Each row is a point on a tangle of strands that fork and nearly touch. The rows are in no order.
(in the rows, 128 means zero)
Points whose rows are less than 45.1 apart are linked; no others are.
j152: [120  83 146 132 165 110 133 200]
j896: [105 118 165 133  76 165 138 104]
j380: [129  81 176 108 133 104 142 148]
j150: [ 80 118  85 139 156 166 143 105]
j711: [ 92 146  53 117 176 126 116 125]
j256: [120 118 178 156 159  77 144 183]
j231: [ 84 133 113 142 111 150 163  97]
j303: [166 137 194 156  96 135 117  86]
j511: [ 91 150  86 114 140 100 178 108]
j108: [121 100 180 132 155  74 149 163]
j606: [133 175 122 168 110 155 141 106]
j291: [138 170  89 145 157 111 173 104]
j967: [134  71 136 112 152 141 104 180]
j423: [125 112 137 139  96 197  98 128]
j659: [138 122 198 133  90 102 127  69]
j844: [164 124 186 158 165  79 129 157]
j85: [122 146  99 173 136 187 127 113]
j960: [ 84 143 144 122  95 114 173  86]
j506: [105 137 167 127  80 120 156  84]
j683: [149 184 101 146 114 115 138 119]
j61: [121 143 128  83 100  78 139 134]
j275: [ 79 111  90  79 112 120 103 140]
j95: [ 73 140  60 105 162 114 126 128]
j217: [111 162 116 139 115 117 170 103]
j105: [ 62 134  68  97 138 115 122 128]
j999: [142 115 182 166 163  96 136 176]
j693: [107 111  79 126 171 145 174  96]
j981: [172 100 172 153 151 148 112 169]
j776: [110 102 120  66 105  94 125 145]
j460: [154  92 138 129 125 181  81 156]
j25: [100  97 114  71 106 109 113 148]
j434: [109 125 121 150  99 194 111 117]
j49: [148 159  71 142 176 121 160 112]
j536: [108 121  88 144 167 160 163  95]
j289: [ 78 126  80 126 148 159 118 118]
j78: [ 92 134  71 115 157 105 173 110]
j993: [168 101 156 131 130 144 107 164]
j58: [161 189 131 120 104  74 124 115]
j16: [155 117 204 138 108  97 125  77]
j826: [178 119 205 157 139  99 119 111]
j488: [162 103 144 131 164 118 112 190]
j448: [104 136  59 125 194 145 115 120]
j13: [126 103 168 100  96 125 136 121]
j127: [127 145  96 173 150 181 148 105]
j371: [122 124 126 111  94 137 118 132]
j334: [125  80 168  99 116 122 137 136]
j742: [128 162  80 146 131 144 119 134]
j326: [180 119 122 101 147  96  97 183]
j753: [138 173 126 168 137 127 179  83]
j285: [171 123 106  94 134 107  84 174]
j185: [122 113 138  69 101  76 140 133]
j794: [176 117 200 147 122  98 117  89]
j41: [134 149  61 136 177 126 144 120]
j515: [132  98 108 100 135 150  64 166]
j345: [116  67 144 115 154 128 122 188]
j192: [186 125 184 150 120 135 111 127]
j573: [132 100 149 143 168 115 121 204]
j856: [160 170 145 111 106  64 127 119]
j866: [107 154 118  96  98  84 152 119]
j441: [121 109 175 115  82 142 134 106]
j290: [147 105 136 101 122 116 113 162]
j287: [138 176 112 174 137 146 161 102]
j889: [153  99 149 112 123 138 109 158]
j124: [170 108 128 115 157  94 113 189]
j66: [133  75 121 104 150 142  80 179]
j597: [131 173  93 143 121 124 129 126]
j690: [ 76 124  92 113 117 152 116 128]
j917: [107 137 107 161 111 186 120 115]
j466: [ 92 126 103 113  99 146 119 125]
j294: [ 92 149  95 105 111  99 158 115]
j107: [150 101 147 130 107 182  95 141]
j746: [117 136 176 130  84 110 144  74]
j684: [122 172 130 152 124 106 178  83]
j576: [148 177 148 167 100 145 131  95]
j627: [128 109 109 103 120 154  71 152]
j590: [175 149 153 106 116  68 122 132]
j541: [106 135  93 137 127 187  67 131]
j128: [121 120 106 126 113 170  78 140]
j789: [160 141 153 135  97 153 108 123]
j583: [160 195 114 133 109  92 130 121]
j381: [116 159  80 142 132 158 103 134]
j814: [155 118 142  89 121  93 124 156]
j781: [ 78 121 122 141  99 171 145 100]
j313: [128  87 174 122 151  92 147 165]
j754: [161 160 172 159  95 136 116  90]
j688: [144 133 143 123  97 139 115 126]
j38: [105 118  73 112 176 123 173  96]
j146: [123 131  93 161 158 170 165  96]
j867: [102 145  84 148 140 178  89 129]
j739: [188 113 185 160 139 144 113 145]
j658: [ 92 145 110 136 121 138 173  97]
j148: [167 132 151 102 121  80 123 144]
j172: [127 129  59 126 196 141 139 104]
j302: [ 93 112 141 128  84 171 139 105]
j671: [167 122 183 138 101 143 118 113]
j650: [184 127 195 167 157  95 117 135]
j512: [ 67 123  79  83 120 113 109 135]

A fork is a point with three links, a tip a point with one. Leave the first point through the second and follow the links. Name the first fork or tip that comes.
j606 / j576 -> j671
j688 / j371 -> j536
j127 / j85 -> j460
j345 / j152 -> j285
j16 / j659 -> j960
j172 / j41 -> j291
